Each scene shows the same named points in several views. A view is turned or mirrored, shifted and resized as a whole, has a little noise and may leave points out.

Scene 1
View 1
k_282:   3   0  12  -9   3 -18   2  15  -5 -28  12   7   8   0  11  15 -22  -2  -4  -2 -24  -2   3  14 -23 -16  17 -16   6  24
k_869: -11   4   5 -12   6  12  32 -11   4  -8  -7  15  12  30  13  39 -44 -26  -5 -19   5   4 -18  18 -30 -27  14 -33  -4  -6
k_287:  14   2  26 -11 -12  -3   0   9  -2 -30   4   8 -20  -7 -13  47 -35   9   0  18 -35 -28  -7  -1  10  24  31  -5   8   8
k_634:   1  -6   8 -14   6  11   2   3  -5 -31   2  14  -1   6   3  27 -39   2  -5  -7  -3   8 -17  15 -26   3   5 -18   3   6
k_598:  -6  -9   2 -16  14   8  -6   7 -10 -32   7  16   9   9  14  13 -31   2  -7 -15   2  22 -18  18 -39  -7  -1 -20   5  15
k_135:  -8  -3   8 -15   5  10  -2  -3 -11 -23   2  19   7  19   6  34 -36  -5  -6 -12   0  10 -33   6 -17   9  15 -22  11   6
k_313: -30   0  -9 -17  19   5  25 -13  -9  -6  -5  22  39  50  33  20 -33 -35 -14 -41  24  34 -36  20 -49 -43   7 -43   2   7
k_186:  47   1  34   9 -11  40  44   8  46 -41 -10 -11 -66 -46 -28  51 -76  32  21  35 -38 -48  54  44 -28  -3 -11  -3 -35 -36
k_365: -13 -12  -7 -18  22   0 -13  10 -17 -34  13  16  21  11  24  -5 -22  -1 -12 -27  10  41 -18  23 -55 -21  -8 -23   7  28
k_192:   7 -11   8 -12  10  10  -8  15  -5 -45  12   8  -7 -14   7   6 -33  20  -2  -4  -8  15   0  25 -42   0  -7 -11  -1  16
k_232:   5   0  16 -11  -2  30  25 -10  11 -18  -9  12 -17   9 -10  53 -58   0   3   0  -4 -14 -14  17 -17   7  11 -23  -7 -21
k_940:  -8  -5   2 -15   8 -14  -5   8 -15 -27  11  15  20  15  18  13 -21  -8 -11 -13  -8  14 -18   8 -25 -13  17 -20  10  28
k_37:   1 -10   0 -10  17   6   8  13   1 -38   9   6   7  -5  20  -2 -34   6  -6 -16   0  24   8  34 -59 -31 -14 -19  -6  19
k_157:   7   3  16 -10  -3  10  17  -1   7 -24  -2  10 -11   5  -3  45 -44   0  -1   3 -16 -13  -5  13 -14   2  17 -17  -2  -4
k_263:  -4   4   8 -13   2 -16  10   6  -5 -19   6   8  15  13  13  25 -26 -15  -7  -7 -18  -2  -7  11 -19 -20  23 -21   4  18
k_675: -25  -3   1 -26  10 -15 -16  -1 -29 -17   9  24  33  37  19  22 -15 -19 -15 -25   4  25 -51  -4 -13   1  28 -27  24  27
k_510:   2   2   7  -5   5   0  24   6   9 -23   2   4   4   5  15  18 -36  -9  -3 -10 -12   2  11  28 -40 -34   6 -22  -8   9
k_430: -20   4   3 -17   8   5  22 -15  -6  -4  -7  19  24  44  18  40 -37 -32 -11 -25   8  10 -34  10 -24 -21  22 -36   6   1
k_300:   0  -4  10 -13   4  -9  -2  11  -7 -29   7  11   7   5  10  21 -26  -5  -7  -7 -15   2 -10  12 -20  -6  17 -15   7  20
View 2
k_135:   1   0  13  -8  -4  28 -14  16 -30  -3   6 -16  18   3  26   2  -8 -16  16  28 -24  -5  -2 -38  -3  13  -4  14  -6  -6
k_510: -11  -3   4   0  20  28  -7  -8 -15 -16  12  -2  -8  -5  28   2 -13 -26 -19   0 -21  -4  -3  -2 -20  21  16  18 -21   3
k_634:  -3   1  16  -9   5  28  -8   5 -25 -11   7  -8  13   4  31  -3  -8 -18   4  16 -25  -3   1 -29  -5  16   8  15 -10  -1
k_598: -10   1  15   3  -6  31   0  -4 -23  -7   8 -10   5   2  39  -3 -16 -19  -2  25 -25  -9   8 -25  -2  25  15  11 -13 -10
k_157:   6  -3   6 -17  19  23 -21  12 -23 -13   7  -6  10  -3  14   4  -3 -22   4   4 -19   1 -11 -22 -19   6  -6  20 -10   7
k_37: -18   4  18  10   7  29  10 -23 -14 -18  10  -1  -7  -1  46  -8 -19 -23 -19   8 -28  -8  14  -7  -4  31  32   9 -23  -6
k_365: -21   5  13  22 -19  34  11 -15 -20  -4  13 -13  -6  -1  51   0 -27 -19 -11  35 -28 -15  17 -19   2  36  24   8 -19 -24
k_263:  -1  -2  -7   5   8  26 -17   4 -18  -4  11 -17 -10 -10  17  10 -15 -21  -6  15 -19  -9  -7 -14 -16  17  -5  17 -17  -5
k_869: -24 -13   3 -11  13  46  -7  25 -28  -5  18  -5   7   4  32  14  -8 -27  -9  13 -22  -4 -19 -12 -34  14  13  34 -11  -5
k_430: -28 -15  -2  -1  -5  50  -7  34 -31   6  21 -14   5   4  30  22 -12 -24  -5  31 -22 -10 -21 -18 -32  15   7  36 -10 -15
k_232:  -3  -5  21 -33  29  30 -17  23 -30 -21   6   3  28  11  25  -1   4 -24   9   1 -24   7 -17 -28 -22   4   5  28  -2  14
k_192:   4  11  22  -1   7  19  -1 -23 -18 -21   1  -4   6   0  39 -15 -13 -20  -1   9 -26  -3  16 -24   7  25  17   0 -16   1
k_186:  25   7  38 -59  89   1 -22 -19 -16 -61  -9  32  25  10  16 -33  16 -30  -6 -63 -26  28  -6  -9 -16  -2  21  12 -10  60
k_313: -49 -18   0  15 -16  59  10  26 -31   9  26 -14  -2   4  49  22 -22 -24 -20  39 -24 -16 -15  -8 -32  29  26  37 -14 -30
k_675: -10  -4  -5  17 -33  37 -11  18 -27  16  14 -31   1  -5  27  18 -20 -13  12  53 -19 -17  -3 -35  -5  22  -9  17 -11 -30
k_282:   9   4  -2   8  11  18 -17 -11 -11  -9   8 -13 -12 -13  16   2 -15 -20  -4  10 -18  -8   3 -15  -8  18  -2   8 -20  -1
View 3
k_232:  -3 -14  -5  26  -3   5   1  -3  13  -7  -5  -3  -7 -14 -21   0 -18  -9   6   7 -22  -5   1  18  -5 -22  11   8  23   7
k_365:  21  26   7  -9   2  17  18  -3  -1   8 -28   1   8  15 -38 -12  -2  -4  16  23  18  14   0 -13 -14  -3  -3 -22  28   6
k_675:  19  16  31   9   6   8  16 -11   1  21 -20  10  14   9 -17 -21 -20  -2  41  30   8  26  -1  -1   7  -1  -3  -6  13  17
k_282:  -1  12  12   3   1   9  17  -4  -2   1  -2  -9  -5  16 -22 -23 -22   6   5  12  -5  -2  21  -5  -3  -6  -6 -12  12   5
k_186: -29 -22 -39  20  -4   7  -4  13  18 -41  24 -25 -33 -12 -34   4 -18  -3 -49 -17 -43 -50  25  16 -12 -28   5  -1  29 -11
k_287:  -9  -4  10  24  14   1   3   5  12  -1  21  -1  -6  -3 -17 -18 -37   3   3  12 -28 -18  20   9  15  -8 -11  -1   6   8
k_37:  11  19  -6  -9  -5  16  18  -2  -2  -7 -19  -9  -5  16 -41  -9  -1  -1  -3  11  10   1   9 -11 -19 -10   1 -21  30   1
k_510:  -1   8   0   4 -12  12  20  -9  -3  -8 -14 -14 -12  14 -25 -15 -11   1   1   4  -3   2  17   0 -16 -14   8  -6  22   3
k_940:  14  20  19   2   2  11  18  -8  -1  11 -17   0   7  15 -25 -19 -16   1  24  22   7  16   8  -6  -2  -4  -4 -13  15  11
k_430:  11   1  21  19 -13   6  17 -22  -1  14 -29   3   4   4 -11 -13 -15  -7  38  18   2  34  -2  12  -9 -14  15   9  17  16
k_300:   5  11  12   7   3   9  13  -4   2   3  -4  -3  -1  12 -23 -18 -21   3  10  16  -5   1  13  -1   0  -7  -4 -10  15   8
k_634:   7   5   3  11   3   9   7   0   9   0  -8   2   1   0 -27  -8 -16  -3  10  16  -6   0   3   4  -3 -10  -1  -7  21   9
k_135:  10   4  13  17   8   7   5  -1  11   8  -6   7   6  -4 -23  -8 -21  -5  21  23  -8   4   0   7   3  -8  -3  -4  17  14
k_869:   3  -3   5  18 -16   7  16 -18   1  -1 -23  -7  -6   4 -16  -8 -11  -7  19   8  -4  19   3  12 -15 -20  17   8  23   9
k_263:   0   8  14   9  -4   7  20 -10  -3   3  -7  -8  -4  15 -17 -22 -22   4  13  12  -4   8  18   0  -5  -8  -1  -4  12   8
k_313:  19  12  14   6 -22  12  23 -25  -7   9 -46  -3   3  12 -21  -9   0 -10  36  18  17  41  -5   3 -24 -15  20   2  27  13
k_157:  -4  -5   3  20   0   4   7  -2   9  -6   1  -5  -7  -2 -22  -9 -23  -2   4   9 -18  -7  12  11  -2 -15   3   2  17   6
k_598:  15  15   6   2   3  12  11  -1   4   4 -15   2   4   7 -33  -9  -9  -3  13  19   6   5   2  -4  -7  -8  -3 -13  24   9
View 4
k_157:   1  -3   6  -1   7   6  -2 -14  11   8  -8  -5 -10   0 -12   4  -6   2  -5   7   3   1   0 -17  23 -11   3  19  -3   4
k_365: -22   4  -3   2 -14  33   0 -16  18  12   1  -5 -19   7 -17   9 -26  10 -32 -15 -21 -13  16   6   6   2  19   7   2 -14
k_300: -12   1   3  -8  -2  12  -6 -13  11   8  -4  -5 -12   6  -9  14 -12   1 -16  -4  -2  -7   6  -8  13  -7   8   7  -3  -7
k_598: -11   2   2  -5  -8  21  -1 -13  14  15   1  -6 -16   7 -14   8 -17   5 -23 -10 -12  -7  11  -3  13  -2   9  11   0  -7
k_869:   2  -2   4   4  -1   4   9  -4  22  17  -3 -15  -6  14 -13  -3 -17  21 -16   8  -4  -6   4   2  22   2  12  25  -1   2
k_263: -10   0   3  -8  -3   3  -3  -9  14   7  -7 -11  -6  13  -5  12 -13   6 -15   1  -1 -11   5  -4  17  -5  10   7  -3  -8
k_634:  -5   0   3  -1   0  18  -1 -15  11  12  -4  -3 -16   0 -16   6 -12   3 -13  -3  -6  -1   7  -9  17  -7   6  17   0  -1
k_186:  -2 -17   0  30  45  10 -12 -40  14 -26 -28  11  -6 -35 -16  -9   0   0  12  40  14  15 -15 -40  32 -28  13  32  -4  14
k_135:   0   2   7 -10  -8  16   0 -10   8  21   2  -4 -17   6 -14   8  -9   0 -15 -12  -5   1   9 -12  18  -8  -2  17   0   1
k_430:   4   1   4  -6 -10   3  11   3  20  26   2 -19  -8  23 -11   1 -15  21 -19  -1  -5  -8   9   7  19   5   8  22   0   1
k_232:   9  -5   6   6  10   7   4 -13  12  14  -7  -5 -13  -2 -17  -5  -5   9  -4  11   3   8   0 -17  27 -11   1  31  -1  12
k_510: -13  -4  -2   8   6  10  -1 -16  21  -2 -11  -9  -6   4 -10   5 -19  14 -15  11  -3 -11   4  -3  16  -5  20  12  -3  -5
k_37: -23  -3  -5  14   1  29  -4 -23  22  -2  -7  -2 -14  -1 -15   5 -25  12 -26   1 -15 -12   9   0  10  -2  25  10   1 -11
k_192: -18  -2  -1   6   3  31  -7 -26  12   0  -6   4 -19  -9 -17   9 -16  -1 -18  -4 -11  -3   8 -12  12  -9  13  10   0  -7
k_287:  -1   0  10 -14   8   3 -13 -17   0   4  -9   1  -9  -3  -6  15   3 -13   2   2  10   4  -2 -28  22 -20  -7  10  -4   1
k_282: -16   0   1  -6   0   9  -9 -17  11   0  -9  -7  -7   5  -4  16 -13   0 -14   0  -1 -11   3  -9  12  -9  12   1  -2 -11
k_940: -14   3   3 -10 -10  14  -4 -10  12  12  -1  -9 -13  12  -8  16 -17   3 -21 -10  -8 -12  10  -2  11  -3   9   3  -1 -12
View 5
k_430:   9  -7 -10   3   6  21 -10   7 -12  -2   4 -17  -8  13  -3  -3   7  -4  21  20   5  -3  -6   6  22   3   0  -7  20   4
k_37:   1   1   2   2  -1  -8 -15  -5  -4   0 -13 -18 -10  -8   9   8  -4   7  38  -2  -4  -7  -3   8   3  30   9  10   2 -14
k_940:   7   0  -6  -7  -8  10 -15 -12  -6   4  -4 -20   2   8  -2   3   3   9  23  18   6  -7  -4   6  13  26  -4   9   6  -3
k_510:  -5   2  -4   8 -12  -1  -6  -5   1  -2 -14 -12 -11   0   6   2  -5   0  23   1   0  -3  -4   5  11  15   0   1   8 -14
k_263:   0   2  -7  -1 -15  11  -9 -12  -1   0  -8 -14  -1  10   0   1   1   4  15  14   6  -4  -6   6  16  17  -7   4   8  -7
k_675:  17  -3  -8 -14   2  24 -20  -8 -15   6   8 -26   7  16  -9   2  10  10  24  32   9  -7  -6   7  19  22  -4  11  12  10
k_186: -43  15  14  47 -30 -11  -8  -3  42 -12 -33  11 -18 -24  37  -8  20   3 -14 -10  -6  -2   1   5  -5   7   6  -7 -12 -40
k_157: -12   5   0  15 -13  12 -12  -4  11  -3  -8  -8  -2   0  11  -5  18   5   2  16   4  -4  -3   5  10  11  -3  -1   4 -12
k_192:  -4   5   5   4  -5  -1 -21 -10   5   1 -11 -17  -1  -9  13   6  11  14  24   8   0  -8  -1   8   0  34   5  13  -6 -15
k_287: -15  10   2  11 -27  16 -16 -19  20  -1 -10  -8   8   6   8  -6  25  13 -14  26   9  -5  -3   6   9  17 -11   6  -3 -13
k_869:   1  -4  -7  11   2  14  -9   8  -6  -4  -3 -12 -12   5   4  -3   6  -5  20  13   2  -3  -5   6  18   2   3  -8  17  -4
k_232: -16   3   1  25  -7  16 -15   7  15  -7  -6  -3  -8  -2  16  -9  29   0  -6  19   3  -3  -2   5  10   1   2  -8   7 -11
k_300:  -1   4  -2   0 -12   9 -14 -13   2   2  -8 -16   2   4   2   2   7   9  15  17   5  -5  -3   7  11  22  -4   9   3  -8
k_598:   5   0   0  -1   1   6 -20  -4  -4   1  -4 -20  -2  -1   5   4   9   9  28  14   1  -7  -2   8   7  27   5  10   3  -6
k_135:   2   2   0   3  -2  18 -22  -3   1   2   1 -16   4   6   5  -1  23  10  11  28   5  -7  -2   7  10  20   0   6   3  -2
k_313:  18 -10 -12  -2  17  13 -10  13 -23   0   5 -22 -14   8  -5   4  -5  -6  42  11   2  -5  -7   6  22   7   7  -4  23   7
k_282:  -4   4  -1   2 -16   3 -12 -16   4   1 -12 -14   1   2   4   4   2   9  17  11   4  -6  -3   6   9  25  -4  10   1 -12
View 6
k_365:   0  13   2   8   3  17  14   7 -10  -6  12  11 -15  -9   5  -9  24   9   9 -30 -17  -5  16  14 -10   0  -1  -2  31  18
k_598:   2   3  -5   3   1  13  16   6  -6   4   9   8  -9  -2   9 -11  14   6  13 -22 -16   1   9   9  -1  -1  -7   1  18  13
k_313: -15  11   4   2  10  -1  10  22  -6  -2  16  -1 -12   4  16  14  42 -12  21 -30 -14 -22   9  10 -14 -23  -5   7  32   3
k_37:   2  19  -7  12   2  12   7  -6  -4   3  18  16  -8  -9   6 -12  11   9  17 -25 -21  -3   7   7  -3  -8   9  -3  15  28
k_263:   0   2  -8  10  12  15  10   7 -13  12  -3   8  -3   8  18  -6  13   2  17  -3 -27  -2  -2  -1  -2  -9 -15  14  15  12
k_135:   4 -14  -9  -3   1  13  22  13  -6  12  -1   3  -6   4  14 -10   8   3  14 -15 -13   6   6   7   5   1 -20   7  13  -1
k_634:   4  -5 -11   0   0  11  17   6  -3  14   6   6  -5   2  12 -10   7   4  15 -17 -15   4   3   5   5  -3 -10   3   9   8
k_430: -10  -3  -5   0   9   0  13  22  -5   9   6  -3  -7  10  21  10  30 -12  22 -16 -15 -12   1   4  -5 -19 -16  12  21  -3
k_186:  23   0 -41   3  -8  -4   3 -28  22  50  22  11  17   1  14 -26 -42   7  35  -1 -23  14 -28 -19  33 -17  11  -9 -46  33
k_157:   6  -8 -19   1   2   6  14   3   0  24   4   3   1   8  17  -9  -2   1  22  -6 -20   4  -8  -2  12  -9 -13   7  -3   8
k_300:   2   0  -9   8   8  18  15   6 -11  10  -1   9  -4   3  14 -12   8   6  15  -9 -24   3   2   2   1  -2 -13  10  14  13
k_232:   5 -14 -20  -7  -4  -3  14   7   9  28  11  -2   3   8  17  -5  -3  -5  27 -12 -11   1 -11  -4  16 -14 -11   3  -9   3
k_940:  -1   4  -3   9  10  20  15  10 -14   5  -2  10  -8   3  14  -8  18   6  11 -12 -24   1   8   6  -5  -1 -14  11  24  11
k_287:  13 -20 -21   1   5  20  18   4  -7  27 -11   7   3  11  19 -20 -14   7  16   7 -24  17  -9  -5  16   2 -26  14  -6   6
k_510:   0  13 -13  11   9   8   5  -1  -4  14  12  10  -2   2  15  -7   9   0  22 -12 -27  -5  -4  -2   0 -16   1   6   7  21
k_675:  -5  -9   3   1   9  20  22  25 -19  -1  -7   2 -14   6  16  -2  30   2   8 -15 -15  -3  14  13  -9   1 -27  15  36  -5
k_869:  -6   1  -9   0   7  -3  10  13   1  15  13   0  -3   9  19   7  21  -9  26 -16 -18 -12  -4   0   1 -22  -9   7  10   4
k_192:   9   4 -11   8   1  19  14  -4  -6   9   5  14  -6  -6   8 -22  -1  15  11 -15 -21   9   6   6   4   6  -4   0  10  23

In a view up to two points have been moved. Name them for each view, in the order of its rows, or write -.
view 1 => k_135
view 2 => k_157
view 3 => k_940, k_430
view 4 => k_598
view 5 => k_232, k_282
view 6 => k_192

Scene 2
View 1
k_25:  -5 -11  -4  41   5  27  -9   8 -10  22   0   4 -23  13 -22 -11   9  10  -9 -21  12   9 -19 -12  11 -25 -18   2  11  10
k_521:  -2   2  13  24  -6   8   8   2  -9  -8   7  -1  -7   8  -6   5   0   1 -18  -4  -5   7  -7 -12  17   3  -5   1   8   0
k_120:   2   7   4  12  -1   3   7  16   7  -3  13   1  -3   6  -4  -5   2   3  -8   8  -6 -10 -12 -14   9  10 -14   6   1   8
k_982:  -7  -1  12  26  -5   7   1   0 -12  -3   3   2 -15  12  -9   5  -2   8 -12  -9   1   9  -4 -11  12  -8  -6  -1   9   7
k_516: -18 -30  30  16  22  -5 -22 -23 -20  21 -12  18 -21  -5 -13  36 -24  -6  19 -34   7  -8  21   1  -8  -7 -18 -21  21   2
k_250:   0  23  20   3 -20 -20  14   5   0 -29  13   5  -2  14   9   9  -7  15  -9  16 -14  -4   9 -14   5  18   1   2  -4  10
k_267:   0  -1   7  23   1  10   4   8  -3  -2   8   0  -5   5  -8   1   0  -2 -13  -1  -4   0 -11 -13  13   4 -11   2   7   1
k_259:  -3   1   9  19  -2   3   3   8  -3  -2   8   4 -10   9  -6   1   0   3  -8  -2  -4  -2  -7 -12   9   3 -11   2   5   6
k_762:   0   1  -9  33  -1  21  -2  17  -2  11   8   3 -18  15 -16 -19  13  16 -12  -9   7   3 -22 -14  12 -17 -16   6   5  13
k_711:   1   8 -12  33  -7  19  -2  21   1  10  10   2 -20  19 -16 -26  17  22 -14  -4   6   3 -23 -17  11 -20 -16   9   1  19
k_550:  -8  -9  17  15  10   0  -4  -1  -5   6   2   7  -6  -3  -6  15  -9  -8   2  -8  -3 -10   2  -9   3   6 -15  -7  12   2
k_899:   1   8  22   4  -5 -12  16   5   1 -22  14  -1   7   0   6  16  -9 -11 -11  14 -18  -9   0 -12  12  29  -5   2   2  -4
k_962:   9  23 -17  23 -12  13   8  34  15   3  19   2 -14  20 -11 -35  24  26 -14  13   2  -4 -28 -20  10  -7 -16  15  -7  25
k_920:  -4   3   4  28  -4   9  -5   7  -7   7   2   6 -21  17 -13  -6   6  20  -6 -10   6   6  -7 -12   7 -17 -12   1   4  16
k_815:  -6  -1  21  15   0  -7  -1  -3  -8  -5   3   8 -10   7  -3  16 -10   6  -1  -5  -3  -4   7  -9   2   3  -9  -4   7   7
k_477:   0   1   5  16   2   4   1  12   1   3   9   5  -9   6  -7  -1   1   4  -4  -1  -2  -8  -8 -13   7   4 -16   1   5   9
View 2
k_120:  -4   7  11  26  -4  -1 -30   7  -5   5  -8 -21  -1  31  16 -28  18  10   2  -5  14   6 -11   8 -13   1  -8   7   5  12
k_521:  -1  22  16  12  -3   9 -10  21 -16 -10  13  -3  -5  22   0  -3  16   2   8   8   9   9  -8  15 -14  -3  -3  -9  -2   5
k_550: -16  15   9   6  -6   8  -2   0 -14   0  18   1  -1   8  13   4   5  10 -17 -20  21  20 -21 -16 -14   9  13   1   9   7
k_982:  -6  12  15   6   0   0  -5  17 -16 -14  18  -4   5  13  -9   7  15  -5   6   7   1  17 -10  11  -6  -6  -5  -9  -3   2
k_25:  -7  -5  -7 -11   5 -16  15   1 -28 -10  -7   2  24  20 -11 -17 -14 -28 -34  12  -1  27 -32   1  23 -16 -12  -2  -8  -1
k_815: -18  10  16   8  -2   5 -15   4  -4  -3  26  -6  -1   0   3  15  21  11   0 -14   7  17 -10 -11 -18   7   7   0   8   5
k_267:  -1  18  11  14  -5   4 -11  16 -17  -6   2  -3  -2  27   7 -17   8   2  -1   3  17   9 -15  12  -9  -1  -3  -2  -5   9
k_920:  -8  -6   8   3   6 -18 -10   8 -12 -10   1 -15  17  14 -18  -2  11 -18  -1  11 -13  19 -13  11   7 -14 -18  -3  -5   2
k_250: -11  14  33  34  -1   4 -53  16  11   2  21 -33 -15  14  10   8  48  27  41 -15   5  -2  12   8 -38  10  -3   2  11  12
k_762:  -1 -10   1   6   4 -20 -10   7 -16  -9 -19 -15  22  32 -11 -31   3 -24 -12  19  -9  18 -19  18  17 -19 -23   0 -10   7
k_259:  -8  11   8  12  -3  -1  -8   8 -15  -3   3  -7   2  24   9 -15   7   2  -9  -4  14  14 -19   1  -6  -3   0   2   0   6
View 3
k_711: -33  -5 -14 -17  -7  14  24  -9 -40   2  -3   9 -31  40 -29 -24  13 -20  -4  33 -10   8  38  11  38 -10  -9 -36  -2   4
k_477: -14   6  -6   2 -13   4   7   1 -21 -18  -8   8  16  -3 -15 -16  -9 -15 -13   1   0  20  22   1  25  -4  -2 -15   4  -1
k_962: -29 -12  -1 -26  -1  26  19   4 -44   0   8  -4 -35  28 -15 -31  11  -7  15  26 -15  43  35  28  38 -25 -13 -24   7   3
k_920: -30   4 -18   0  -2  17  20  -9 -27   6  -9  21   9  22 -12 -16   6 -33 -21  27   2 -31  29 -12  37  18  -6 -30  -1  16
k_267: -12  12 -15  14 -28  -1  10  -6 -23 -18 -10   7   8  -7 -18  -9  -7 -20 -18   4  -5  14  16  -3  16  -6  -4 -27   3 -18
k_259: -13   9 -10   9 -17  10  10  -1 -24 -16  -8   9  16  -8  -9 -11  -5 -18 -18   6  -2  11  15  -6  21  -1  -7 -20   4  -6
k_899:  12  18  -5  29 -30  17   9  13  -9 -34   3  -8  34 -60  14  -5 -12  -6  -7 -16  -8  37 -17  -2  -1  -9 -11  -7  15 -28
k_25: -35   2 -17  -4 -13 -19   4 -18 -31  -4 -24  30  -1  44 -46 -17 -15 -31 -33  14   3 -11  53  -5  38  -2   9 -32  -7  10
k_982: -18  12 -18  14 -17  12  14  -7 -20 -10 -12  15  16  -4 -10  -7   0 -28 -27  11   0 -18  14 -15  19  14  -7 -29  -1   0
k_762: -32  -1 -16 -12 -10   3  14 -12 -37  -4 -11  14 -22  39 -33 -20   6 -24 -14  26  -7   2  40   2  35  -9  -2 -35  -3   3
k_550:  -7  16  -6  18 -19 -11  -5   0 -13 -26 -19  17  47 -19 -13 -10 -28 -21 -32 -18   3   9  23 -16  21   7   8  -6   5  -2
k_516: -12  25 -11  29  -8 -31 -22  -5   0 -17 -37  46  95 -10 -23  -9 -51 -39 -64 -27  27 -40  45 -46  32  42  19   7   1  33
k_521: -10  12 -21  19 -28  11  18  -5 -19 -18 -11   6   9 -15 -10  -4   2 -23 -22   8  -7  -1   1 -11  11   4 -10 -33   2 -18
k_815:  -7  15  -6  17 -12  13   4   6 -12 -14  -9  15  49 -26   3 -11 -16 -22 -23  -4   5   0  12 -18  20  16  -4  -8  11   7
View 4
k_962: -57 -10  38 -41  -6 -69  18 -19 -48 -27 -19 -46  11  27 -24 -34  44  52   3  15   9 -20   4 -11  21  36  59 -11 -15   4
k_982: -12 -21   0  -6 -14 -30 -12  15 -11  25  16 -13  10  13 -11  24  -5  -4   3   2  14 -29  10   9  -2   4   9  -4   5   9
k_920: -15 -17   6  -8  -9 -53 -15   5 -26   6  15 -28   2  28 -24  27  17   8   1  20  13 -21  16   2 -10  13  23 -20 -11   7
k_516:  39   1 -47  57  26  19 -40  30 -43  29  36 -10 -12  -1 -13  71 -40 -36 -10  56  21 -22  15  33 -58 -40 -34  -4  23  26
k_550:  -5   3 -13  13  16   7  -8  18 -39  17   7 -14   3  -3   0  11 -26  -2  -2  23  10 -30   3  18 -14 -15  -8  15  23  16
k_120: -38   2  11 -16   3 -16  10   2 -39   1 -12 -18  13   1  -4 -25  -1  30  -2  12   5 -25  -2   8  11  10  19  13  10  12
k_250: -54  16 -13 -19 -26 -18  -3  20  -2  19 -14  24  28  -7  21 -35  -2  18 -26  -1  -3 -20 -20  25  19  43 -28  32 -21  18
k_899: -40   9  -6 -12  -4   5   8  21 -18  20 -12  12  21 -15  18 -32 -24  15 -10  -2  -1 -27 -13  24  18  17 -20  39  11  17
k_815: -13   2 -19  10  -4 -10 -13  20 -21  22  10  -1   6   3  -1  10 -17  -2 -13  19   8 -21   0  23 -11   7 -16  12   1  17
k_25:   6 -27  16   3  15 -41  -8  -4 -53  -1  22 -55  -9  32 -36  39   4   7  15  31  25 -28  27  -8 -23 -16  46 -32  20   6
k_521: -20 -17   6 -16 -12 -22   2  16  -9  27  10 -11  11   5  -4   6 -16   1   8 -10  15 -32   6   5  15   5   8  10  16   4
k_259: -21  -7   5  -7  -2 -20  -1   9 -28  11   2 -15   9   9  -6   0  -7  12   0  11  10 -25   3   9   1   5  11   4   9   9
k_267: -19 -17  11 -12   0 -16   7   6 -28  15   5 -23   8   8  -8  -2 -16  10  12   0  13 -35   4   2   8  -1  19   7  24   7
k_477: -22  -3   7  -4   6 -16   3   7 -41   6  -2 -22   5   9  -8  -7  -4  16  -4  20   9 -26   3   8   0   4  14   5   9  12
k_711: -27 -23  29 -24  -7 -66   1 -14 -39 -12   5 -47   4  36 -32   6  30  28   9  18  19 -23  16 -12   3  16  53 -27  -4   2

In a view up to two points have been moved. Name them for each view, in the order of its rows, or write -.
view 1 => k_25
view 2 => k_259
view 3 => k_962, k_920
view 4 => k_899
